The views of a scene show one set of named points, each view turned or mirrored, shifted and resized as a whole, with a little noise and some points left out.

Scene 1
View 1
q_205: [  5   4 -10   1   5   4   6  -2 -14   6  -2  18   2   8  -7   1  -1  -1
   4   4   0]
q_904: [ 14   9 -14  -2  12  -5  15  -1 -23   5   4  33   6  16  -8   2  -8  -4
  11   7   4]
q_684: [ -6 -13  -7   5  -2  10 -13  -6  15  12 -10   0  -6   9 -11  12  12  -5
   1   6  -7]
q_476: [  4   9 -11  -2   7   2   3   5 -14  -1   0  28   0  14  -9   0  -1   4
  -1   5   3]
q_886: [ 10  10   2  -4  12 -12  23  -2   1  10   2  23   8   1   1  -8 -10   5
  -7  -3   0]
q_927: [ 7  3 -1 -3  9 -9 12 -2  8  9 -1 19  3  8 -2  1 -5  1 -5  1  0]
q_434: [-3 -4 -5  1  1  4 -8 -1 11  6 -6 10 -4  9 -9  7  7  1 -5  5 -4]
q_939: [ 2 -5 -2  5  1  2  6 -9  8 16 -6  0  2 -3 -4  2  2 -1  0 -1 -5]
q_67: [ 1 -2 -1  1  5 -3  6 -4 11 10 -4 10  2  3 -3  2  0  2 -5  1 -3]
q_108: [-10  -4  -8   9 -10  24 -13  -3  -7  10  -9  -9  -3  -8 -13   1  13   4
   0   1  -7]
q_917: [11  3 -6 -2 11 -8 16 -5 -3 11  0 22  5 10 -3  2 -6 -3  3  3 -1]
q_326: [ -1 -12  -5  12  -5  15   2 -14   1  23 -11 -18   2 -11  -7   4   8  -6
   9  -3 -10]
q_451: [ 0 -1 -8  2  2  7 -2 -2 -3  6 -4 11 -1  6 -9  3  4  0  1  4 -2]
q_866: [  5 -11   0   8   0   1  12 -15  12  27  -7 -11   6 -10  -3   3   1  -6
   5  -5  -9]
q_16: [ -3   1   0   0   4   1  -3   0  12   5  -5  12  -1   5  -4   1   4   7
 -11   0  -3]
q_719: [ 4 -5 -4 -2  7 -6  0 -4 15  8 -4 17 -2 14 -6  9  2 -1 -4  4 -4]
q_725: [  0   7   3  -9  10 -11  -3   8  22  -4  -1  33  -4  18  -3   3   0  11
 -20   4   2]
q_8: [ -4  -9 -10   7  -4  16 -11  -6   0  11  -9  -3  -4   4 -13   9  11  -4
   5   4  -6]
q_760: [  0   4   1  -3   6  -4   2   2  14   5  -4  17  -1   6  -3   0   0   8
 -14   0  -1]
q_534: [ 13  12  -8   2   6   1  25  -5 -27  13   2  13  11  -6  -3  -8 -10   0
   7  -2   0]
View 2
q_719: [ -3   9  21   0 -23 -11 -11   0  10 -16  20   4 -14 -12  -6  -9  13  -2
   1  -3  -3]
q_451: [ -6   0   7 -10  -3  -6 -17  -1  -5  -3  10   3   5 -10  -7   3   9  -4
  -2   1   4]
q_904: [  6  30  13  -9   6 -22 -11 -13   6  -9   8  20  -5  -6 -37  14  -1 -19
  31  -9   8]
q_760: [ -2   2  14   4 -26  -8 -10 -10  -6 -10  22   1 -15 -14   0 -14  18  -3
   2  -7  -1]
q_886: [ 11  15  12   3 -16 -10  -2 -11 -17 -15  22   8 -24 -13 -16  -7  12  -4
  35 -14  -7]
q_534: [ 13  11  -5  -9  12  -8  -7 -10 -32   2  10  13  -3 -11 -27  12   4 -10
  44 -13   2]
q_725: [ -8  14  29   9 -41 -19 -11 -22  18 -15  26   2 -26 -15  -3 -18  20  -9
  -7 -10  -1]
q_939: [  2  -7   3  -8  -7   5 -12  17 -18 -12  17   2  -2 -11  -2  -4  11   6
   9   1  -8]
q_326: [  1 -21  -9 -17   8  15 -19  33 -31  -5  10  -1  19 -10   4   3   6  14
   2   9  -8]
q_476: [ -4  14  11  -6  -6 -20 -15 -22   4  -1   9  10  -3 -12 -18   6   7 -16
   8  -9  12]
q_205: [ -1   9   6 -10   0 -12 -14  -8  -4  -3   9  10   2  -9 -18   8   5 -11
  14  -7   6]
q_917: [  7  16  14  -4  -5 -12  -7   0  -2 -16  16  11 -11  -9 -21   2   6  -6
  27  -7  -1]
q_866: [  9 -17  -6 -13   4  17 -11  35 -35 -14  16   0   7 -10   2  -1  11  18
  16   5 -16]
q_108: [-14 -24  -9 -14   1   5 -26   4 -23  10   5  -4  24 -13   8   5  11   1
 -19   5   5]
q_684: [-11 -12  10 -13 -10   2 -23  23   6 -11  13  -2  13 -10   7  -3   9   8
 -23  13  -1]
q_16: [ -6  -3  12   0 -23  -6 -13  -6  -5  -8  19  -1  -8 -14   2 -10  17  -1
  -5  -3   0]
q_927: [  5  12  16   0 -16  -9  -7  -1  -3 -16  20   7 -15 -11 -13  -7  12  -3
  17  -8  -4]
q_434: [ -9  -3  13  -8 -16  -6 -18   6   5  -7  14   0   2 -11   1  -5  13   0
 -14   4   1]
View 3
q_719: [ -4 -11  20   1 -10   7   9  16  -6  17  12  19  11  -3 -30  11  15 -17
  12  -9  13]
q_534: [ -5 -23 -25 -12 -60 -23 -19  23 -12  -1   0   4  18   7 -25  -7 -23  22
   0  22 -18]
q_684: [ -4   7  36  -4  -8   6  10   4  23  -5 -14  11   6  -9 -10  37  25 -11
  36 -29  -4]
q_8: [ -7   4  28  -6 -21  -6  -5   3  30 -12 -16   2   8 -11 -10  32  11  -2
  39 -29 -13]
q_760: [  9  -9  22  -7 -14  -5   8  13  -5  26  17  18  14 -10 -29   8  14 -11
   1  -7   3]
q_16: [  8  -5  27 -10 -14  -8   7  11   6  19  11  14  12 -13 -25  15  17 -10
   7 -14  -2]
q_326: [  9   8  15 -21 -37 -10  10   5  20 -18 -36   6   6  -1   5  40  16  18
  28 -15 -34]
q_886: [  5 -20  -8  -6 -34  -6   5  24 -25  20  14  19  16   6 -33  -5   1   2
 -10  16   0]
q_451: [ -8  -6  16  -3 -24  -7  -7  10  14   2   0   6  12  -6 -23  17   2  -4
  22 -15  -5]
q_108: [  5   6  32 -19 -28 -25 -11  -1  39  -6 -13  -2  12 -22  -5  32   5   9
  29 -32 -26]
q_67: [  6  -6  14  -8 -20  -2  10  14  -3  11   1  16  10  -2 -20  16  15  -4
  10  -6  -3]
q_939: [  6  -1  13 -14 -29  -3  13  14   3   2 -13  15   8   0 -10  24  15   5
  14  -5 -15]
q_434: [ -3  -4  30  -2 -10   0   5   8  14   8   2  13  10 -11 -22  23  16 -14
  23 -21   1]
q_917: [-13 -18  -5   4 -32   5  -1  22 -15   5   3  13  12  10 -28   5  -2  -4
  13   7   5]
q_927: [ -2 -15   5  -2 -23   3   8  20 -15  16   9  18  12   5 -29   6   9  -8
   6   3   5]
q_866: [ 17   7   8 -21 -41  -3  21  12   3 -12 -37  15   5  10   5  35  20  17
  15  -3 -33]
q_904: [-32 -28 -17  13 -38   1 -23  24  -9  -2  10   4  17  10 -38  -8 -22  -4
  23   9  13]
q_476: [-19 -19   7   5 -26 -12 -22  15   7  10  19   3  17  -9 -37  -2 -12  -9
  18  -9  10]
View 4
q_16: [  6  -1  -9  -6   1  -2   6   9  -4  -2   3 -10   0  -1   9 -11  11  -2
  -3   9  -3]
q_67: [ -2  -3  -8 -17   6   6   1  12  -1  -9   1  -4   9   0   3 -10  11  -1
  -5  12  -4]
q_760: [  4   0 -10 -11   5  -3   7   4  -2  -9   9 -12   1   4  10 -14   8  -4
  -4   3  -2]
q_927: [ -4  -2 -12 -21   4  11   3   1  -2 -20  11  -4  14   9   4 -13   8   2
  -5   6  -1]
q_866: [-13 -14   5 -20  20  17 -19  34   0   2 -24   7  22 -11 -15   2   8  -3
 -17  26 -12]
q_205: [  4 -10 -11  -3 -12  25   5   0  -7 -11   9   8  19  10   2   5   7   0
  -7   6   2]
q_684: [  4  -6  -9  -6 -11   9   7  22  -7  13 -14   0   4 -23   2 -11  23   7
   0  37   2]
q_108: [ 11 -11   1  16  -8  13   0  26 -13  26 -19   7   4 -16   3  14  10  -8
 -10  21  -3]
q_476: [ 10  -5 -17   1 -18  19  12  -9 -10 -14  18   4  13  14  10   2   5   0
  -4   0   5]
q_451: [  5  -8 -11  -1 -10  18   6   9  -6  -1   1   4  12  -1   3   0  11   1
  -4  15   1]
q_886: [ -5  -3  -9 -23  15   9  -3  -1   0 -29  16  -5  17  22   3  -8   1  -5
 -10 -10  -7]
q_719: [  1   2 -15 -19  -3   4   9   1  -1 -14  10  -9   6   2   7 -19  15   6
   0  12   2]
q_8: [  6 -11  -6   3 -16  19   3  21  -9  15 -13   7  10 -17   1   4  17   3
  -5  32   2]
q_534: [ -4 -15  -5  -7   4  34  -9   1  -7 -21   9  18  33  24  -6  18  -6  -8
 -20 -10  -6]
q_725: [  8   9 -19 -15  -1 -10  17 -12  -1 -21  25 -22  -5  14  21 -26  10   0
   5  -7   2]
q_917: [ -4  -7 -13 -21  -3  22   2  -3  -3 -25  13   5  23  15   0  -7   6   3
  -7   6   0]
View 5
q_760: [ -9   7  -8  21  -6  -3  16 -14  -1   8  16   3  -1  22   3  -8 -11 -19
   6  16   9]
q_725: [-24   3  -5  33 -13 -12  25 -24   0  29  16   5   4  25   5  -9 -19 -33
   7   0  15]
q_684: [ -1  13   6  17 -30  16   6 -15  28 -10   5  14 -10   6 -24  -4  -1 -14
 -26  26   4]
q_534: [ 16  -5  -9 -21   9 -11 -10 -12 -27 -17  13  -8  -5  15  18 -28  -3  23
   8  15  17]
q_904: [  1 -16   1 -15 -14 -22  -3 -28 -21  -1   5  -3   0  12  10 -35 -14  17
  -6  -8  30]
q_326: [ 21  17  -3   1 -12  26  -6   3  18 -37   9   5 -15   6 -16 -10  10   8
 -21  48   0]
q_67: [ -2   4  -8  19  -9   3  13  -9   5  -3  14   3   0  18   0 -15  -8  -9
  -7  25  11]
q_16: [ -5  12  -5  19 -10   3  13 -14   7   5  15   6  -4  18  -5  -6  -6 -19
   3  19   5]
q_719: [-12   1  -5  24 -20  -4  18 -18   6   8  12   4   1  19  -1 -17 -15 -16
  -7  11  17]
q_434: [ -5  10   4  15 -24   6  10 -19  15   2   8  10  -7  12 -13  -7  -6 -16
 -11  16   8]
q_205: [  5  -1   1  -9 -12  -8  -2 -20  -8  -4   6   3  -6  11   0 -19  -6   5
  -3   5  16]
q_451: [  1   8   2   0 -16   2   1 -18   3  -4   7   7  -9  10  -8 -12  -2  -5
  -8  13  10]
q_8: [  8  15   8   0 -26  15  -3 -17  19 -16   3  13 -15   3 -24  -5   6  -4
 -20  22   3]
q_939: [  6   7  -8  13  -9  11   6  -3   9 -17  14   2  -4  15  -3 -15  -2   0
 -11  35   8]
q_476: [ -3   0   4  -8 -13 -14   0 -29 -13   9   7   5  -6  12  -1 -15  -8  -4
   3  -7  17]
q_927: [ -6  -4 -10  16  -9  -6  14 -12  -4   1  15  -1   4  20   9 -23 -13  -5
  -3  16  19]
q_886: [  0  -6 -16  12   6 -13  12  -8 -19   0  19  -9   5  26  21 -26 -14   1
  10  17  21]
q_917: [ -1  -9  -9   4 -10 -10   7 -13  -9  -3  12  -5   1  18  10 -30 -13   7
  -6  10  25]

Which points are out of place in each view (at most two, in the order of its rows)? Write - if all are in place.
view 1: q_866, q_719
view 2: -
view 3: q_534
view 4: q_725
view 5: -

Scene 2
View 1
q_322: [  2  -1  -4   2   8  -3  -9   4  -9  19  -4 -11   3  -2  -2  10   7   2
   5 -13  15]
q_344: [-19  16   1  15   5  22   7   9 -15  -2  -5 -15 -10  -8 -22   2  11  -1
  -9   5  13]
q_446: [  1 -15 -20  -7  16  13  -5  27  -3  13 -10 -12  -1 -10 -10   3   7  11
 -20   0  13]
q_936: [-17  -2   5  12  16   9  -5  -3 -18  13   2 -16   1  -6 -13   8  12   3
  -1 -14  10]
q_481: [ -6  -8   4  10  18  -7 -14  -3  -7  14  -1   0   8   0   6  12   5 -10
   9 -14   8]
q_796: [  2  28  -2   8 -13   5   4   7 -11   6  -9 -17  -5  -2 -13   5   7   0
   9   0  20]
q_531: [ -7   9  12  13   4  -7 -11 -19 -23  23   5 -22   4   1  -7  12  12   2
  21 -27  14]
q_6: [ -8   7  -4   7   6  12   0  11 -10   6  -7 -11  -3  -6 -12   4   8   0
  -5   0  14]
q_383: [ 30   1 -24 -16  -6  -8  -9  20   0  26 -14 -16   2  -1   0   9   2  14
   4  -9  23]
q_124: [ 10  -7 -16  -7   8   0  -7  17  -2  18 -11 -10   3  -4  -3   7   5   6
  -4  -6  16]
q_289: [ 15  18  -8  -1 -10  -4  -2  10  -5  14 -11 -15  -1   1  -3   8   4   3
  13  -5  23]
q_800: [  4   7  -3   2   2  -1  -6   2 -13  21  -3 -21   1  -2  -9   9   9   6
   8 -15  17]
q_140: [  1  47   5  15 -25   6  11   3  -8  -4 -12 -12 -11   3 -14   3   4 -13
  18   9  22]
q_261: [ -1  13   3   9   0   1  -3   2 -11  10  -6 -12  -1  -1  -6   8   7  -4
  10  -6  15]
q_551: [  2  23  -6   5  -8   8   5  14  -4   2 -12  -9  -5  -2 -10   5   4  -5
   4   7  20]
q_747: [  5   6 -13  -4   1   8  -1  16 -10  16  -9 -20  -4  -6 -14   5   9  11
  -6  -6  19]
q_688: [ -9   3  -9   5   9  19   2  17 -13   9  -7 -19  -6 -11 -20   2  11   8
 -15  -2  14]
q_497: [  6  25  -2   7 -12   1   2   7  -7   6 -10 -12  -5   1  -8   6   4  -5
  12   1  19]
View 2
q_936: [ -6  -1   1   0  -5  -3  21   1  -9  -9 -15   7  -4   1   6 -16   6  -5
   4 -13   6]
q_446: [ -1   2   9   5   9   8   1   4  -7   1  -6  -4   7  -9  13 -11  -2   0
  -1 -27  12]
q_261: [ -4  -2  -1   3   0   0  13   6  -2 -17  -6   4  -1   3   7 -12  16  -1
   7  -9   4]
q_289: [  2  -6  -5   7  -6   3   4  10   3 -10   3  -3   4  -1  10   0  21   2
   4  -5  -1]
q_344: [-11  -4   3   7   9  -2  15   7  -8 -25 -10   8   3   2  -3 -17  10   8
   8 -18   5]
q_531: [ -2  -6 -10  -4 -22  -7  26   3  -5  -8 -12   8 -11   5   9  -9  18 -12
   4   0  -2]
q_481: [  2   5   4  -4  -5   0  16  -6  -2  -7  -7   2  -6   6  17 -16  16 -16
  10  -3  11]
q_747: [ -2  -5   0   7  -2   3   5  11  -4  -7  -5   0   5  -6   7  -5   7   4
  -1 -17   3]
q_383: [ 9 -4 -2  6 -8  8 -6 11  4  6  6 -9  7 -9 19  6 13 -2 -3 -9  2]
q_140: [ -6 -10  -8  12   2  -3  10  16   5 -36   5   3   5   8  -3  -6  32  12
  12   1  -4]
q_796: [ -4  -8  -5   9  -2  -2  11  13   0 -21  -1   2   4   2   1  -6  21   7
   6  -6  -1]
q_497: [ -1  -5  -4   7  -1   0   8  11   3 -21   2   1   4   2   4  -5  23   3
   8  -5   2]
q_800: [  0  -4  -4   3 -11   0  12   8  -4  -4  -5   3  -2  -2  10  -5  12  -4
   1  -8   1]
q_551: [ -4  -4   0   9   6   2   5  10   1 -23   2   0   6   2   4  -9  20   7
   9  -8   4]
q_6: [ -5  -2   3   5   5   1  11   6  -6 -15  -7   2   3  -1   5 -13  10   1
   5 -15   7]
q_688: [ -8  -3   4   7   6   1   9   8 -10 -11 -11   4   4  -4   2 -14   2   5
   1 -23   6]
View 3
q_261: [  2   5 -23  -3  -1  -4 -17  13   2   1  11  -5   0   3  -4  -9  -1   2
   2  11   0]
q_481: [ -8   9 -20  14  10  -7  -9  15  19   3  12   2  -9   3   6  -6  11  15
  10   9   1]
q_6: [  9  -1 -22  -6   3  -6 -11  12  -5   2  12  -1   3  -1  -6 -15   0   5
   1  13   1]
q_344: [ 13  -2 -30 -12   2  -2 -17  20 -11   6  13  -6  12  -3 -12 -15  -3   2
 -12  14  -2]
q_322: [ -2   3 -18   8   0  -8  -7   4   7  -1  10   0  -6   3   3 -10   1   5
  15  13   3]
q_497: [  7   9 -18 -11  -9  -1 -27   5   1  -9   9  -8  -4   7  -7  -7  -4  -6
   7   5   1]
q_446: [ 17 -14 -11  -5   8 -16   9   0 -12   0  13  15  -1  -3  -2 -23   1  12
  11  17  11]
q_747: [  9  -5 -16  -4  -6 -10  -6  -3  -9  -2  12   0   0   2  -4 -18  -8  -3
  11  17   3]
q_688: [ 10  -9 -26  -2   5  -9  -2  14 -11   8  15   1   9  -5  -7 -19  -3   6
  -4  20   1]
q_800: [ -1   3 -20   8  -8  -8 -11   0   3   0  11  -6  -2   3   1 -10  -7  -4
  16  17   1]
q_140: [ 10  15 -24 -23 -13   8 -46  13   0 -11   5 -18   0   9 -16  -5  -7 -14
  -4   0  -3]
q_531: [-17  11 -33  25 -10  -2 -16   9  15   7  13 -17   2   4   6  -3  -5  -4
  12  17  -7]
q_289: [  4   7 -13  -5 -12  -5 -21  -4   3 -11   7  -6  -8   9  -4  -9  -6  -9
  18   8   3]
q_383: [  7   0  -2  -2 -10 -16  -6 -20   0 -13   8   6 -16   9   3 -16  -7  -6
  33  11  10]
q_796: [  6   7 -25  -8 -11   2 -28  10  -4  -3   9 -15   5   4 -10  -9  -9 -10
  -1  11  -4]
q_124: [  9  -3 -10  -1   1 -14   0  -4   0  -5  11   8  -8   2   2 -16   0   6
  19  13   8]
View 4
q_124: [  2  26  -3  -4  -3  -1  -4   8  -6  12  -4   8  -6   1   3  -5 -16   9
   1  -8   7]
q_800: [ -1  10  -5 -15   3 -12   4  -1   3  11   6   3  -6   2   6  -6 -14   9
  -1 -12  -2]
q_322: [  3  11  -9  -5   2 -12   0   3  -1   9  -4   2  -1   3   4   2  -8  19
  -2 -16   0]
q_747: [ -1  19   3 -14  -2   0   0   5   0  10   5   4 -11   0   3 -12 -19  -1
   5  -5   5]
q_446: [ -2  32  -3  -2 -11   9  -9  16  -9  15   0   7 -15  -4   6  -2 -23   4
   8   3  16]
q_344: [-13  -1   6  -7  -8   6   8  12  14   5  13 -11 -18  -9  -8   2 -16  -4
  17  -3   7]
q_936: [ -9   0 -12  -8  -6  -9   3   6   7  13  12  -5 -14  -6  10   7 -16  13
   5  -5   3]
q_289: [  3  15   7 -13   6  -6   4  -1   3   3  -2   5  -2   5  -7 -14  -9   2
  -1 -19  -2]
q_688: [-10  13   0  -9  -9   6   1  11   4  11  11  -2 -18  -7   2  -2 -21  -1
  12   2  10]
q_481: [ -2   4 -17   4  -4 -12   1   8   0  11  -4  -3  -1   0   3  14  -5  27
   0 -15   3]
q_140: [ -5  -8  20 -13   8  -4  15  -2  19 -10   5 -12  -3   2 -28 -12  -1 -10
  12 -24  -7]
q_551: [ -3   9  12  -7   0   2   6   6   8  -1   1  -4  -6  -2 -17  -7  -8  -4
  11 -14   2]
q_796: [ -4   2  10 -14   3  -5  10   1  12   1   6  -5  -7   0 -12 -10 -10  -4
   7 -15  -2]
q_497: [ -2   6   9 -11   5  -6   8   1   9  -1   1  -2  -4   2 -13  -9  -8   0
   5 -18  -2]
q_261: [ -7   4   1  -7  -2  -5   5   5   9   5   4  -4  -8  -3  -5   0 -11   7
   6 -12   1]

Which points are out of place in each view (at most two, in the order of its rows)? Write - if all are in place.
view 1: q_261
view 2: -
view 3: q_688, q_796
view 4: q_322

Scene 3
View 1
q_260: [ -1 -12  -4   9 -12   1  17  -3  -1   4  -7 -16   6   1  -7  11  11   7
  -3   6   5]
q_887: [ -5 -10  -5  -5 -14   3   8   7  -6   7 -17   5   6   5 -14 -33   6   6
 -21 -16   7]
q_275: [ -6 -13  -7  -5  -8   0   5   0  -7   1 -13   4   3  -3 -11 -25   6   7
 -17  -8  12]
q_655: [ -4 -15  -5   5 -12   2  14  -3  -3   4  -9 -13   5   0  -9  -1   9   8
  -8  -1   7]
q_666: [-10 -15  -6   1 -13   2  13   2  -5   5 -20 -12   2   1 -13  -6   7   8
 -10  -6  13]
q_514: [ -7  -4  -5   3 -10  -2  12   5  -7   1 -21  -7   1  -2  -7   1   8   4
  -3   7  14]
q_467: [ -2 -12  -5  -3 -12   1   7   0  -5   4  -9   2   5   1 -11 -25   7   6
 -17  -8   6]
q_804: [-10  -8  -6  -1 -12   1  12   8  -7   4 -27  -6   0   1 -12 -11   8   6
  -8  -5  16]
q_624: [ -6 -17  -5   9 -11   1  17  -6  -2   3  -9 -21   4  -1  -8  13   9   9
  -3   4   8]
q_132: [ -6 -20  -8   3  -4  -1  10 -15  -4  -4  -1 -15   3  -9  -7   6   9  10
  -6   5  11]
q_616: [ -3 -14  -5   1 -11   2  11  -1  -4   4  -9  -5   6   1 -11 -13   8   7
 -14  -6   6]
q_793: [ -2 -29  -9   2 -10   5  11 -16   0   4   9 -13  10  -1 -12 -11   7  13
 -20 -13   0]
q_805: [  5  -9  -4   5 -13   1  12   0  -2   7  -4  -1   8   4  -8 -13   8   5
 -13  -1  -1]
q_694: [  3  -5  -3  10  -7  -4  13  -5  -3   0  -5 -11   3  -4  -2  16  11   5
   2  18   7]
View 2
q_275: [ 21   3   2  15 -15  15  15 -14  -1 -13  -3   5  -7   1  -3  -4  11  -3
  11 -12  20]
q_694: [-23 -17 -21   9  34  -7  -1  14   6   4   8  -3  18  -1  18   5   4  25
  26  -5   5]
q_793: [ 22  12  -7   4  19   3 -18  -3  -2 -16  -3   0 -12   4  -5  34  -3   4
  25   4  10]
q_655: [  1  -8 -10   4  15   4  -5   6   8  -4   3   0   3  -9   0  10   5  15
  17  -2   3]
q_514: [-12 -16 -14   6  11   6   2   9   8   0   7  -2  14  -6   9  -7   8  18
  13  -5   8]
q_624: [ -9  -9 -18  -1  26   2 -17  17  11  -2   8  -4  10 -11   3  11  -1  23
  17   5  -1]
q_887: [ 27  -2  11   8 -19  18  25 -16   9  -9  -5   9 -13 -19 -15  -2  18   1
   7 -14   8]
q_467: [ 19   1   2  12  -5   8  14 -11   1 -11  -3   6  -7  -5  -4   7  11   2
  17 -11  12]
q_260: [ -9 -11 -15   1  27  -1  -8  12  11   0   7  -2   9 -12   5  13   4  22
  22   1   0]
q_132: [ -5  -1 -20   6  20   3 -21  12  -2  -8   5  -6   8   9  12   9  -5  13
  17   5  12]
q_804: [  5 -11  -4   4  -6  16   8   2  13  -2   3   1   4 -18  -5 -12  11  13
   4  -6   5]
q_666: [  5  -7  -7   1   0  14  -5   6  12  -3   3   1   2 -17  -5  -3   6  14
   6  -1   3]
q_616: [11 -3 -4  7  6  7  4 -3  6 -9  0  4 -3 -7 -2  9  7  9 16 -6  7]
View 3
q_793: [ 10  -2   8  10  10   6   3   5  10  -5   4   6   7  16  -9  13 -11   6
   4  13   7]
q_467: [  3 -25   7   5  -2 -12  -6  -4  -3   2  13  -1  -4   2   4   4  -6  -1
   3   8   0]
q_275: [  2 -33   6   7  -4 -14  -2  -6  -4   3  17  -2  -2   0  10  -4 -13  -3
   7   5  -6]
q_514: [-11  -5  -8  -2 -15 -10  -2   7   9 -16  -4  -6  -6  -9   6  -3   4  -7
  -7  -6   2]
q_887: [  1 -36  12   3  -1 -20 -11  -7  -7   6  18  -4  -9   4   7   5  -7  -1
   3  15 -10]
q_805: [  3 -12   7   5  -4  -9  -9   0  -2  -3   4   1  -7  -4  -2  11   6   3
  -5   7  11]
q_804: [-13 -18  -2  -6 -11 -21  -8   4   5  -9   4 -10 -12  -1  10  -2  -1  -7
  -6   4 -16]
q_666: [ -9 -10  -2  -5  -6 -15  -6   6  11 -10   1  -8  -8   6   4   1  -4  -5
  -6   7 -14]
q_260: [ -8  10  -4  -3  -7  -5  -4  12  12 -18 -11  -3  -6   0  -5   8   8  -1
 -12   2   7]
q_655: [ -5  -2   0  -1  -5  -7  -3   7   9 -12  -2  -3  -5   3  -2   6   1  -2
  -7   4   0]
q_694: [ -8  11 -11   1 -16  -1  -1  11  10 -23 -14  -1  -4 -13  -1   2  15  -4
 -13 -11  18]
q_624: [-10  11  -7  -4  -6  -2   0  13  19 -21 -12  -4  -5   4  -5   6   4  -2
 -12   1   2]
q_616: [ -1 -14   4   3  -3  -9  -5   1   3  -6   5  -1  -6   3   0   5  -2  -1
  -1   7   0]
View 4
q_805: [  4  18  -2 -10 -18 -14  -4  -4 -12  -2  19  -4   4  -3  -5  -1  -8  -2
  -3   8  17]
q_887: [ -8  24  -6 -19  -2 -25   4 -15  -1  12  38  -3   2   5   1 -22 -10   7
   6   3   4]
q_694: [  1   7   4   6 -23   8 -10  13  -1 -12   2  -6  13 -10   2  15  13  -7
 -36  10   8]
q_624: [-10   6   5  -9  -9   9  -7  15  -1  -5  -1   6   4 -10 -16   8  10  -6
 -17  15  12]
q_132: [  0   5   7 -19 -15  -3   2  10   2   1  -4  14   0  -6  -8  16  16 -12
 -15   3   8]
q_514: [ -6  10   1  -3 -11   1  -5   6   5  -2  12  -2  10  -4   2   3  11  -2
 -25   8   2]
q_666: [-16  15   1 -16   3  -6   0   1   6   8  20   5   3   0  -8 -12   5   3
  -7   9   1]
q_260: [ -5   8   4  -5 -14   7  -8  12  -4  -7   2   2   6 -10 -12   7   5  -5
 -18  14  15]
q_793: [  2  10   4 -33 -13 -16   6   1 -10   6   4  17 -10  -5 -21   6  -2  -9
  13   5  21]
q_616: [ -5  16   0 -16  -9 -13   0  -2  -3   4  19   2   2  -2  -5  -5  -1  -2
  -3   7  11]
q_275: [ -1  22  -2 -22  -6 -27   8 -15   4  14  32   2   1   7   7 -12   0   0
   0  -1   0]

Which points are out of place in each view (at most two, in the order of its rows)? Write - if all are in place.
view 1: q_275, q_514
view 2: q_887
view 3: -
view 4: q_694, q_666
